A landscape with many peaks, sampled at points; each row gives a point and its height.
A climber steps from a point to the highest of its 2 nearest points, and stops where none of them is higher. Distance is the straight distance between rows; heights are no part of it.
J_702 (h 261): [-41  18 -30   9  17  19 -36 -24  31 -34  73  41  15  18 -42 -17  76  -8
   1  18 -28 -10 -40  33 -47  19  -6  25 -19]
J_505 (h 571): [ 29  26 -33 -34 -46  11   6 -21  44  24   5   8 -56  -4  17   4  63  10
 -54  30 -38   0 -12   4  51 -13   1 -25  53]
J_134 (h 302): [-34 -21   6  20 -58  44 -34 -51  20   9 -21  -9  25 -96  25  35  49 -57
 -40  36 -49  43 -27   0  13 -43 -48  26  25]
J_539 (h 87): [-14 -25   6  33 -37 -63 -22  39 -49 -38 -38 -30 -30  54  -2 -40 -49  38
 -24 -21  -3  45   3 -58 -22  55 -28 -26 -38]
J_491 (h 534): [-56 -36  50  18  24  44 -29 -38 -36 -17 -22 -29  55 -54  42  71  -1 -33
  51   3 -18  17   5  33 -18  -5  13  52 -30]
J_148 (h 181): [ -37   14  -14   46   42    1  -38  -41   30  -23  -10   39   59   23
 -109  -46   31  -17   44  -23   34  -38   -9   44    8   78   -2   68
  -33]
J_974 (h 430): [-33 -34   5  30  -3  40 -47 -48  13 -16  46  48  20 -88  22  25  19 -34
 -36   5 -28  -5 -65  52 -25 -83 -62 102  19]
J_925 (h 242): [-78   5 -11  19 -18  48 -47 -20  44  19  -4 -11  73 -59  31  58  40 -26
  -3  70 -77  36 -19 -56 -11  14 -19  21 -22]
J_575 (h 582): [  4 -46  -6  66  46 -63 -32 -29  -7   5 -17  23  43 -34 -60 -85   3 -37
   3 -64  52 -43  -9 -24  47  19  -2  23  21]
J_641 (h 701): [ 19  51 -30 -16  -3 -13  71  21  41   7  22  26 -53 -34   5 -24  40  -6
 -25 -45  42 -28 -20   0  46 -65   0   6  76]
J_960 (h 610): [   9   43   45  -20   14   26    2    6  -37   31   -4  -21 -102  -55
   46   44   21    8  -22  -24  -52  -10  -31   37   41  -40   22   26
   25]
J_394 (h 578): [   0   -9  -46  -31   13   36   56  -12    0   10   59   31  -11  -55
    6    7   -1   14  -14  -53   48   -5  -18   32    9 -102   32   24
   90]
J_547 (h 442): [-24 -23  38 -12  43  43   0   2 -90  -6 -12  -9  23  25   4  62 -58  35
  65   1  38  11  38  -3 -26  33  28  11 -48]
J_466 (h 686): [-28 -15  -8  10 -34   1  -9 -23 -37  -6 -30 -43 -51 -31  23  17  15 -21
 -47   5 -32  15   0 -31  27  -4 -14 -19  44]
J_263 (h 341): [ -7 -10   0  34   8 -68  12  13 -19 -32 -14 -12 -35  60   4 -43 -35 -16
 -70 -78  49 -37  17 -37 -40   3  18 -28  15]
J_544 (h 320): [-95 -21 -48  51 -39 -20  -7  10 -29 -52  56   0   8 -18  -1   7  49  13
 -60  -7 -24  67   3 -24 -13  17   7  38  14]
J_106 (h 544): [ 61  16   7 -53  18  29  48  11  49  50  -3  29  19  10  32  31 -26   0
  63  43  23 -17  34  32  23 -41   5 -21 -31]
J_758 (h 497): [ -7 -18 -50   5  24  14   4 -50   0   1  19  35  10 -45 -39  -6  37 -18
  -4 -37   5 -19 -38  32 -15 -57  -2  53  27]
J_429 (h 420): [  0  51  31   5  27  -5 -24  20 -19  26 -25 -16 -84   2   0  35  -3 -10
  33  29 -55  -9 -29  16 -14  48 -10  13 -70]
J_468 (h 541): [-21  77  19   5  -1 -18 -78   8  27   9  23   1 -49  45 -32  16  56  -8
  24  57 -53  -1 -21  23 -46  87 -18  -2 -59]
J_401 (h 451): [-21  14 -11  -8 -23  10  -3   9 -28  10 -18 -31 -34   8   6  18  24  13
   8  57 -65  28   1 -28  10  61 -26 -13 -44]
J_308 (h 460): [-35 -52  41  22  11  45 -35 -42  -7 -16  14  23  25 -92  30  57  21 -47
 -14 -21 -19   6 -41  66 -31 -72 -23  98   4]
J_314 (h 369): [-37 -42   3  15  28 -17 -12 -28 -51 -26  -1 -32  -1  11   3  16  -7 -28
 -22 -46  40  -5  15   0 -40  -5  27   1   5]
J_562 (h 612): [ 11  83  37  -7 -17 -33 -46  54  -2  -9  45  -5 -65  86 -43   7  20  72
  26  21 -25   3   8  24 -50  97  11  14 -70]
J_341 (h 362): [ 14  42  28  -3  -6  -9 -30 -30  30  19  11  34 -83 -22 -15  -6  60 -29
 -45 -32 -25 -41 -69  59   0 -41  -3  43  15]
J_655 (h 219): [ -21   13   36   40   28  -14  -45  -34   29   17  -11   43   80   11
 -110  -48   -9   15   71   -8   37  -34   22   45   52   86    8   64
  -26]
J_554 (h 553): [ 30 -26  55 -29  15  32 -16 -21 -16  38 -23  10  14 -28  53  52  -5 -34
  10  20 -28 -14   5  74   2 -43  12  39 -29]
J_504 (h 643): [ 35 -38   3 -17  -8  17   7 -26  18  28 -47 -17  21 -21  30  12 -10 -29
  -1   4   2 -13  -1  11  24 -64 -13 -10  11]
J_940 (h 47): [-30  -3  26  18  -9  19  15  -7 -55 -15 -48 -94 -69 -35  11  46 -10 -32
  15 -37 -51   7 -11 -14 -24   2 -13  42 -37]
J_412 (h 323): [ -8  44  39  29   0 -46 -14  14 -37   2 -19 -29 -94  50 -31   8  31 -14
 -24 -31  -2 -38  -9   7 -26  67  20  34 -64]
J_726 (h 798): [  4 -17 -30 -42 -39  54  10 -22   7   4   1 -37  21 -39  38  19 -11   3
 -34  43 -26  32   8 -19  33 -71   0 -69  83]
J_687 (h 190): [-13 -39 -94  -7  -4   7   5 -14  29 -20  36 -10  72  -8 -38 -27  11   5
 -25  25  -4  20   6 -23  20  -9 -17 -42  42]
J_771 (h 592): [ 19  46  15 -40 -26  29  -2  -2   0  31   6  15 -80 -25  54  33  48  16
 -51  22 -44  -5 -25  29  55 -26  15 -13  55]
J_824 (h 70): [ 36 -21  49  -2 -21   2  16   5 -46 -31 -40 -76 -60 -27  61  -3 -76  10
  -5 -28 -17  29 -14 -65 -17   1  -4 -43  47]
J_930 (h 277): [-43   1 -13  -3 -29  28 -37 -33  34  19  -4   8  39 -61  20  20  57 -54
 -16  77 -74  34 -22   8  10 -24 -43  15  -2]
J_715 (h 234): [-37  -2 -79 -20 -13  17   8 -19  22 -15  65  11  67  -6 -24  -3  53   3
 -33  40 -28  24  -6  14   0   0   1 -18  12]
J_862 (h 343): [  27   71   28   10  -29  -34   -2  -18   31    5   -6    8 -110   20
   -5  -11   78  -13  -71  -56  -16  -53  -38   -2   15   22   11   23
   33]
J_944 (h 76): [ 14 -26  12  -8 -32 -23  17  51 -42 -21  -8 -46 -51  12  53  -2 -51  47
 -12 -24 -42  41  16 -49  11  14   8 -38  24]
J_849 (h 716): [ 14  10   0 -30 -54 -31  14  57  -1   3  22  14  18  94   7 -18  -7  94
  22  49  -7  56  40 -33   3  47  18 -50 -46]
J_811 (h 154): [ -23   23  -13   37   36  -17  -26  -41   15  -22  -59   28   36   52
 -100  -35   -5    3   32  -26   62  -53   15   20   -3   65  -14   43
  -40]
J_348 (h 657): [ 25  34 -26 -31   1 -29  58  29  40  -7  39  12 -16  40   4  -9  17  18
 -17  -4  26 -19  23  -2   2 -11  37 -15  22]
J_573 (h 357): [-54 -18 -27  32 -58 -33  13  41 -32 -41 -17 -55 -33  36   4  -5   0  46
 -10  -6 -66  58   4 -20  -2  49 -20  16 -39]
J_460 (h 693): [ 38  20  13  -5 -37 -65  52  49   0 -23   6  20 -55  34  62 -21 -32  -4
 -52 -34  12   5  22 -39  11 -23  -3 -65  49]
J_523 (h 622): [  23  -28   -6   18   42   18   -4  -27    0  -17  -52   -9   66    6
   -4  -23 -101  -17   27  -27   47  -40   26   -4  -30   -6    4  -28
   17]
J_613 (h 399): [-22 -40  32   8  45  22 -16 -31 -51 -30 -29 -13  28  30   5  31 -59  -5
  22 -33  65 -21  41   6 -33  15  33  -1 -14]
J_102 (h 372): [ -5  40 -28 -35   2  20   0   4  50 -23 103  44 -25  -2 -24 -28  80  11
 -28  16 -35  -8 -34  36 -19 -20  32  11  32]
J_865 (h 304): [ 29   8 -58   2  -7 -47   2  11  53  -5 -16 -24  11  26 -29 -73  11   7
 -36  17  -2 -21   6 -53  14  24 -33 -65  19]
J_495 (h 273): [-105    7  -28   44   11   30  -34  -13   26  -17   28   39   74   -8
    5   24   60  -32  -18   35  -35   25  -17  -36  -53   37   -7   38
  -28]
J_950 (h 260): [-16 -18  59  20  21 -15 -40 -26  36  26  -9  58  97 -11 -81 -44 -37 -10
  39   2  62 -27  43  32  88  66   0  37   5]
J_287 (h 63): [ 41 -34  68 -17   0  33  13   5 -43  15 -62 -61 -52 -29  45  24 -60   2
  32  -7  -3  25 -15 -62 -19  -2  -5 -49 -12]
J_465 (h 537): [ 23   2 -36 -14  30   0  68  27  23  20  44  17  15 -78   7  -2  -8  -5
  30 -22  58  -3  -3   9  49 -93  27  -2 102]
J_877 (h 361): [  2 -71 -47   5 -10  31  -5 -51  19  10 -10  -7  58 -76 -28 -10  18 -28
 -11  -9  -4  13 -21  26  27 -73 -29  20  38]
J_938 (h 322): [ -7 -39  24  25 -61  12 -36 -55   3   4 -67 -39  -3 -58  28  36  29 -65
 -40  17 -34  29 -15  -9  20 -31 -50  10  16]
J_958 (h 349): [ 32 -39  24  -4 -45  16 -24 -39  30  36 -66 -16  16 -32  29  29   8 -58
 -19  53 -40  10  -1  29   9 -15 -60  14 -33]
J_266 (h 540): [ 33  30 -45 -54 -29  33  34  -7  56  42  15   9 -11 -42  10 -13  46  11
 -27  40 -35   8  -6  13  56 -57  -1 -29  57]
J_646 (h 680): [ 45 -26 -13  44  55  -8 -11  -2  -4  -2 -48 -11  83 -38  -4 -56 -92 -45
  13 -33  15 -36  14 -23   0  -4  16 -31  46]
J_354 (h 671): [ 14  42  -3 -22 -56 -32  -7  62   1   7  35   0 -21  77 -10 -10  21 105
  23  61 -52  64  13 -10   6  74   4 -18 -54]
J_998 (h 609): [-36 -62  36   1  17  69 -10 -74 -17 -31 -21 -39  93 -44  44  71 -37 -30
  55   9  15  41  15  24 -14 -22   1   6   1]
J_257 (h 535): [ 18  -9  22 -30  25  13  36  58 -43   9  40  16  12  46  50  26 -59  48
  41  14  40  30  42 -26 -24   8  45 -43  -9]
J_300 (h 624): [  9  20  16 -54  16  33  35  -4 -24  40  18   6 -31 -24  43  42   7 -11
 -18  -8  -9   2   1  37  21 -70  49   0  35]
J_217 (h 495): [-37  45 -10   6 -22   5 -32 -11  16   9   2 -13 -16  26  -9  12  60 -18
 -12  86 -48   7 -13  -1 -22  73 -33 -15 -51]
J_782 (h 397): [ -5  45  12   8  -7  -8 -10  41 -16  15 -27 -24 -95  37 -27  19   5  26
  20  29 -70   6 -21  -4 -31  82 -33  17 -88]
J_692 (h 433): [-16 -14 -25   9  -1  26 -21 -41  19  12 -51   4  48  28 -21   4   4 -25
  13  30  -1 -17  12  18  -2  34 -35  -8 -45]
J_204 (h 284): [ 46  12 -42 -21  -4 -15  19 -13  52  35 -25 -11  12  19 -13 -38  -1  -4
  -5  45   1 -17  14 -37  24  -6 -24 -64   9]
J_733 (h 568): [ 20 -38  35   1  18  34 -29 -34  -3 -15 -83   7  55  26  -8  -8 -94 -12
  36  10  42 -34  24  -2 -10   9 -39 -14 -12]
J_372 (h 150): [ 22 -37 -63   5  22 -14  -8 -18  28   8 -10 -28  79 -41 -30 -51 -24 -14
  -8  18   0 -12  -5 -21  42 -22 -15 -55  39]
J_92 (h 336): [  -4   46   26   14  -14  -36  -20  -13   -8    4    6   -6 -109   17
   -7    4   51  -24  -53  -25  -32  -28  -24   18   -6   35   20   24
   -4]
J_666 (h 132): [-13   3 -21  35  35 -23 -36 -14  -3 -31 -56   5  40  69 -71 -51 -29  10
  -8 -26  73 -70  25 -35 -17  55 -23 -19 -26]
J_569 (h 241): [-45  31  -9  30  11 -25 -42  -2  25 -27  53  22 -20  35 -43  -7  71 -22
 -30   9 -15  -8 -21  20 -58  58   8  28 -40]
J_21 (h 324): [-69  -9 -22   8  55  42 -14 -31 -26 -26  34  35  61  28 -12  19  16 -10
  12   2  15 -11  24  59 -30  35  20  31 -26]
J_41 (h 355): [  9 -12 -56 -17  -7  15  -5 -24  38  20 -17   3 100   7 -48 -25  14   1
  24  44 -10 -13  -4  10  35  15 -30 -27 -26]
J_537 (h 539): [ 32  -9 -23 -37  25   0  31 -11  26  39  12  21  24 -60 -10   4  13 -14
  21 -24  18 -12  -7  35  44 -76  29  28  37]
J_45 (h 577): [  9 -27 -34  43  36 -45  17 -21 -12  10  46  28  11 -51 -46 -57  25  -3
  11 -45  59 -33 -33 -38  40 -40  17  41  62]
J_132 (h 81): [  5 -37  12  32 -54 -45  -2  59 -39 -44 -41 -45 -50  36  31 -33 -63  53
   0 -43 -53  64   3 -49  -4  42 -17 -42  -9]
J_366 (h 620): [  6  -9  -6 -35  14  -9  19  -1  -7   5   6 -11  -9  27  32   5 -13  -2
 -22  -4  26   6   5 -16   0 -24  32 -36  13]
J_255 (h 576): [ 23  76  41 -16  -4  -8 -52  26  22  18  31   9 -70  66 -31  13  35  26
  34  57 -19 -15  -2  27 -47  80  26 -24 -53]
J_875 (h 334): [ 56  60 -29 -31  -8 -14  31  29  80  25  37  -9   6  18 -42 -45  59   6
  36  29  -7 -37  18 -12  27  15  27 -24  24]
J_416 (h 570): [ 29   4   0 -22  25  -3  68  48 -10 -23  27  14  21  32  52  15 -90  -3
  16 -12  56   2  50 -19 -36 -25  32 -62  22]
J_755 (h 482): [ 13 -17  58  17  14  30 -26 -12 -68   8 -88 -18 -18  25  -4  37 -47   1
  51  -1  40   7  16 -32 -33  24 -18  -8 -72]
J_258 (h 489): [-36 -35  16  38 -12  33 -46 -53 -11  -6 -77 -19  60   8   9  28 -17 -50
  26  19   8  -4  21 -17 -25  25 -50 -11 -40]
J_154 (h 398): [-25  11 -57 -30  14  41  11 -16   0 -11 102  42  -2 -23 -26 -22  61  23
 -19  -1 -11  -5 -53  37 -25 -51  20  46  43]
J_803 (h 106): [-45   6   1  42 -12 -51 -35   3 -29 -29  -7  -1 -11  94 -39 -24  34  14
 -32 -25  49 -10  23 -10 -49  86  -4  15 -69]
J_392 (h 352): [-42 -41   1  47  -1 -49  -4  -1 -49 -45   2 -32 -27  35   4  -8 -21 -22
 -67 -68  33  -8   9 -16 -32   2  21   0  19]
J_696 (h 707): [ 52  28  10 -34 -12  21  17  30  26  24 -18  41  18  72  -3   8 -28  56
  28  56  48  16  26 -44 -11  29 -29 -84 -48]
J_303 (h 274): [ 48  40 -27 -42 -17  16   5 -11  57  39 -13   1  13  44 -19 -11  19  27
  22  68  -6 -12   7  -5   3  27 -15 -57 -31]
J_63 (h 682): [ 22  48 -32 -42 -22 -10  68  28  60  -7  39  14 -51   3  36  -8  41   9
 -40  -7   5  -7  11  -5  34 -41  23 -22  76]
J_612 (h 316): [  0 -68  35   4  13   6 -21 -29  16  23  15  40 113 -49 -57 -31 -29  -7
  28   1  38 -26  27  38  87  42 -14  38  13]
J_990 (h 248): [-111   17  -26   28    5   40  -59   14   37    2   41   10   58  -50
   14   38   61  -16  -32   47  -89   27  -16  -61  -22   29  -10   39
  -20]
J_116 (h 543): [  7  -6  35 -39  24  43  37  14 -56  17  -2 -64 -24 -14  43  53 -37  11
  46   5 -21  21  20  -2  -4 -18  40   1 -23]
J_351 (h 653): [-32 -15  23  -5 -15  29  -7 -17 -55  -4 -15 -55 -36 -66  29  41  24 -19
 -29 -17 -11  20  -1   3  17 -41   6  14  47]
J_592 (h 706): [ 34  26  11  10 -38 -69  47  69  21 -32  22  38 -38  70  63 -51 -57  22
 -22  -7  21  28  32 -32 -11   1   4 -66  18]
J_66 (h 377): [-20  23  -4  18 -31 -28   0  61 -25 -20 -10 -33 -66  46 -11  -5  18  44
  -6   3 -67  31  -2  -4 -16  77 -31  30 -73]
J_227 (h 55): [  9 -35  63  -3 -10  30  -4 -27 -57   5 -69 -84 -52 -46  38  38 -19 -22
  43 -21 -27  22 -19 -26   6 -13 -15  13 -22]
J_221 (h 401): [-14 -18  14  13  36  26 -39 -37  18 -18  58  63  -4 -52  -9   9  22 -35
  -6 -17 -24 -38 -69  79 -27 -70 -33 100   1]
J_118 (h 494): [-43 -22  64  15  39  32 -31 -13 -41  -5  -8 -10  16 -83  42  68  14 -56
  31  -1 -39   6 -25  55 -19 -42   0  77 -30]
J_173 (h 712): [ 39 -20 -33 -45  -6  13  36  -2  42  20  -6 -20  31 -31  30   8 -27 -24
  -1  25   3   5  10 -13  29 -77   0 -51  65]
J_170 (h 358): [  0  13   4  -8 -26  -3  31  63 -35  -8 -17 -25 -64  67  -7  11 -31  82
  17 -22 -36  27   1 -10 -32  49   1  34 -79]
J_580 (h 305): [ 65  64 -16 -54 -10   7   8   4  97  54   6   7  19  15 -26 -19  35   6
  42  64 -21 -35   4  22  26  11   4 -18 -27]
J_827 (h 321): [ 36  27 -44  36   1 -86  27  46  49 -16  -3  -2   8  16 -25 -94 -30   0
 -50 -19  24 -33  21 -65  -6  24 -13 -49  37]
J_904 (h 591): [ 63   5   3 -27  21   8  38   5  30  35 -40   6   1   8  33   3 -47 -16
  41  -6  28 -35  17  -3  25 -51  -2 -32  -2]
J_262 (h 492): [ 61  32  -1 -56  19 -15  76  26  41  29  20  20  52 -35  30  -1 -17  -8
  93  34  24 -16  26  14  67 -49  -6 -31   7]
J_10 (h 117): [ -5   6   1  34   7 -49 -20  -5 -13 -26 -32   5 -22  97 -50 -31 -15  13
 -31 -19  78 -42  20 -41 -54  62 -13 -16 -56]
J_943 (h 538): [-32 -50  29  17   4  48 -39 -57 -42 -31 -46 -27  71  -9  30  41 -44 -19
  50  16  25  23  25  -2 -29  18  -1 -15 -16]
J_738 (h 690): [ 34  42 -14 -11 -58 -50  55  41  46 -26  21  25 -55  40  51 -21  19  36
 -53 -28   8  10  22 -21  54 -11  -6 -49  79]
J_632 (h 594): [ 28  24  41 -52  10  19  -4  -8  15  53   2  20 -31 -35  54  43  20 -22
 -10  32 -42  -8 -27  74  24 -69   9  22   9]
J_567 (h 685): [  7  37 -10  -2 -16 -21  66   4  15   0  33  30 -76 -10   0 -11  43   8
 -70 -82  40 -34 -11   0  16 -40  21  13  77]
J_191 (h 429): [-10 -68 -22   5  32  43  10 -50  -7 -11 -10  -1  64 -45  -8  19 -13 -38
  15 -30  19 -11  -2  39  -1 -52  19  25  16]
J_709 (h 119): [ 27 -63 -31  12  -1   9 -29 -26  34   7 -42 -29 114 -56 -18 -26 -41 -26
  19  11 -13  -4  -4 -10  40  -8 -39 -43  23]
J_59 (h 639): [ 25  66  19  -1 -48 -37 -14  67  11   6  15   5 -69  88 -21 -25  22  81
  25  21 -38  38  14  -9 -20  80   7   6 -54]
J_71 (h 95): [-34 -16   9  49 -35 -68 -31  10 -42 -31  -6 -27 -19  79 -11 -29  -2  16
 -36  -7  24  28  17 -33 -32  63 -13 -14 -49]
J_789 (h 447): [  9 -60 -22  25  25 -21 -15 -32  16  21  23  22  87 -69 -46 -50  15 -13
  22  -5  28 -13 -11   2  67 -19   5  15  49]
J_627 (h 328): [ 33  22  53  -2  -6 -13  -2  62 -38  16 -56   7 -73  59 -30  24 -30  50
  25 -11  36  17   7 -44 -29  61 -14 -20 -74]
J_61 (h 654): [ 24  20 -40  28  32 -63  64  49  15 -18  28  -9   8 -30   2 -58 -42 -27
 -22 -36  48 -25   6 -29  10 -37  16 -36  85]
J_293 (h 331): [ 20   6 -24  41  -4 -69  40  45  21 -37  -5   3  -5  33   2 -76 -62 -14
 -71 -45  24 -22  14 -37 -40   5  -1 -35  39]
J_551 (h 283): [ -6   9 -38 -23  18  39   4 -29  34   8  26  22  59 -11 -25  -8  41  -6
  -1  41 -29  -5 -17  58   8   0  -3  -4 -23]
J_566 (h 679): [ 13  26  -9  -5   2 -49  67  32  16 -22  15   9 -43   3  37 -15 -40 -20
 -60 -55  39 -19  12 -25  13 -50   2 -38  89]
J_207 (h 298): [-102   -9  -45   47  -14    4  -15  -25   -5  -35   42   22   37   -7
  -14    3   63  -27  -45   -2  -12   22   -8  -29  -46   37  -12   35
  -12]
J_700 (h 227): [-55  27   8  43  10 -45 -25  -6 -14 -41  47  13 -53  48 -41 -16  69 -13
 -53 -47  13 -12 -23  11 -54  57  23  52 -41]
J_538 (h 729): [ 35  30  21  -6  -8 -42  35  64   4 -23  19  46  -8  81  22 -32 -65  52
  13  -3  55  21  48 -46 -29  16   0 -63 -22]
J_422 (h 353): [ 36  74 -28 -60 -19   9  14  27  87  -4  60   9 -24  18 -17 -21  70  17
   6   8 -23 -23   0  25   2   1  41  -5  41]
J_684 (h 288): [-80   2 -16  10  65  36 -44 -31   3 -50  86  60  47  18 -28  13  51 -16
   9   1 -13   6 -29  54 -45  19  12  47 -36]
J_76 (h 342): [ 25 -11  27   3 -17 -17  21  82 -37  -2 -42 -21 -69  57  -9  -3 -69  76
  23 -35   4  49  12 -42 -29  36 -12 -17 -63]
J_802 (h 382): [ 40 -30  26 -11 -40  16 -26 -41   7  28 -84 -13  14  10   9  10  -8 -31
   4  40  -5   9  -5 -19   7   4 -49 -44 -38]
J_658 (h 633): [ 29 -31  10  59  47 -49 -37  -5  -2   9 -38  11  67 -50 -17 -66 -72 -57
  10 -44  44 -50   7 -27  39   3  -8   3  37]
J_851 (h 603): [ -3  18 -18 -41  -8  32  59   5 -16  19  47  21 -45 -34  41  37  16   3
 -35 -36  24   1  -4  30  21 -78  41   8  89]
J_150 (h 617): [ 17 -11 -32  36  29 -53  27   6   8   4   5   0  -4 -48 -41 -66   8 -21
 -25 -57  41 -30 -28 -40  32 -46   9 -13  63]
J_171 (h 339): [-83  -9 -53  41 -65 -34  -2  34 -28 -61  21 -35   4   7  11   6  30  40
 -30 -15 -75  75  11 -15  10  18   0  35   0]
J_530 (h 726): [  5 -32   5 -18 -34  21   4  -6 -25   0 -23 -53 -26 -28  45  27 -14   7
 -28  33 -23  37   5 -37  25 -19   3 -49  63]
J_999 (h 376): [-21   7  17  12   0  14 -46 -33  19   4  40  48 -65 -53   5   3  55 -42
 -45  -3 -30 -11 -82  64  -8 -62 -30  56   9]
J_987 (h 371): [-33 -36   2  -9  47  55   3 -43 -30 -13   4  22  49  -8  -2  40 -12 -23
  26 -32  25  -7  20  75 -20 -15  51  40 -15]
J_506 (h 588): [ 49 -26   6 -22   6   7   6 -18  42  31 -23  10  18 -46   0  19   8 -14
   0 -15   1 -31  -7  57  25 -61 -10  47   7]
J_47 (h 611): [ 22  15 -37   2  61 -33  54  47   2 -28  21   5  53   2  15 -30 -66 -17
  17 -18  51 -31  36 -18  -5 -23  24 -47  36]
J_660 (h 523): [ 25  -8  42   3  18  22 -22 -24 -18  17 -84  31  16  59 -19  17 -70   0
  49   3  65 -35  27   5  -9  14 -25  -5 -59]
J_799 (h 536): [  3   6 -32  14  24 -15  14 -21  12   3  44  30  -3 -43 -53 -51  51   8
   9 -57  26 -45 -44   3  12 -43  29  66  42]
J_16 (h 509): [  0  15  16 -59  34  60  26  44 -54   3   5 -54 -49 -17  42  63 -36  28
  48   3 -87  17  -7  34 -21 -20  18  32 -38]
J_628 (h 350): [ 41  53  29   4 -22 -40   6 -24  71  37 -29  24 -97   7 -12 -19  59 -50
 -32 -49  -6 -66 -48  25   7  -7   0  18   2]
J_381 (h 314): [ 13  50  52  25   5 -42 -13  38 -43  17 -39   2 -89  68 -34   1   7  29
  17  -7  36 -21  13 -19 -41  71   2  11 -82]
J_797 (h 414): [ -7 -28  17  -9 -35  24  -6 -18 -34  10 -50 -47  -3   2  19  18 -11  -7
  18  60 -26  42   4 -51   7  35 -35 -59 -28]
J_564 (h 450): [  7   9  49  -1  18  23 -19  10 -59  33 -64 -30 -40  13  -4  39  -8  -9
  39  32 -10   4  -6 -10 -16  37 -14   7 -87]
J_786 (h 493): [  2 -14  20 -17  -5   2   8  69 -55 -16  32  19  46  72  22  13 -69 101
  46  25  27  71  48 -26 -24  30  28 -49 -43]
J_565 (h 581): [  5 -38  29 -21   7  21   7   4 -47   4  -9 -33   4   4  42  33 -42   1
  21   2  18  15  28 -25  -8 -15  30 -33   2]
J_86 (h 513): [ 51 -43  95  -5  -9  20 -28 -22 -12  40 -59 -18  -7 -29  49  65 -17 -54
   8   8 -12 -15  -4  53  -9 -11 -23  50 -53]
J_594 (h 455): [-33 -30  -3  25 -13  19 -13 -64  -9  -1 -19  15   6 -46   0  14  44 -63
 -28  -6   1   4 -27  20 -21 -49 -18  45  12]
J_903 (h 627): [  2   8  31 -21 -16  21  21  11 -62  12 -11 -42 -85 -56  55  52  -5  10
 -22 -50  -9   6  -5  -1  43 -46  38  11  59]
J_306 (h 488): [-29 -17   5 -22  36  41  18  27 -86 -16   7 -59   9   3  17  58 -54  38
  67 -24  -1  30  34   6 -53  18  38  38 -64]
J_973 (h 440): [ -5  28 -60 -40  -6  61 -16 -19  44   4  95  34 -14 -53  -8 -24  58  23
 -16  42 -44   3 -58  53  14 -67 -20  21  61]
J_276 (h 434): [-27 -28  -1 -39   8  18  30  59 -68 -29  53 -48  21  18  40  46 -60  80
  51 -14  -2  52  37  13 -21  -3  68   7 -27]
J_670 (h 650): [ 61  34 -15 -17  25  -1  16  25  37  26 -43  32  37  46 -20 -26 -54  30
  42  41  39 -32  17 -49  -4  10 -37 -73 -32]
J_192 (h 765): [ 36  31  31 -22 -23 -22   5  65   9   0  17  49 -20  93 -11  -8 -18  73
  23  39  52  34  44 -41 -21  52   8 -41 -49]
J_97 (h 385): [ 27 -68  19   8  12 -11  -2 -32  10  36  51  72 101 -70 -24 -23   8 -11
  28  -2  36  -7   5  24  89  -4   9  45  56]
J_162 (h 491): [ 25   4 -44 -42 -16  40   5 -19  54  42  34  19  17 -63 -17 -12  49   8
 -11  44 -34   4 -43  49  39 -63 -16  21  39]
J_296 (h 516): [ -6 -57 -43  57  39 -25  -6 -11 -13   2  48  16  72 -56 -47 -72   7 -10
   4 -29  44  -8 -17 -36  47 -17  22 -16  83]
J_248 (h 456): [-25 -22   4   9   1 -34   2  49 -50 -35  45   5  62  81  48  -6 -84  70
  27  -2  31  58  48  -6 -39   2  56 -44   0]

Where does a climber stop that starts at each point below?
J_958 -> J_192
J_505 -> J_726
J_990 -> J_646
J_303 -> J_726
J_92 -> J_998
J_381 -> J_646
J_372 -> J_998
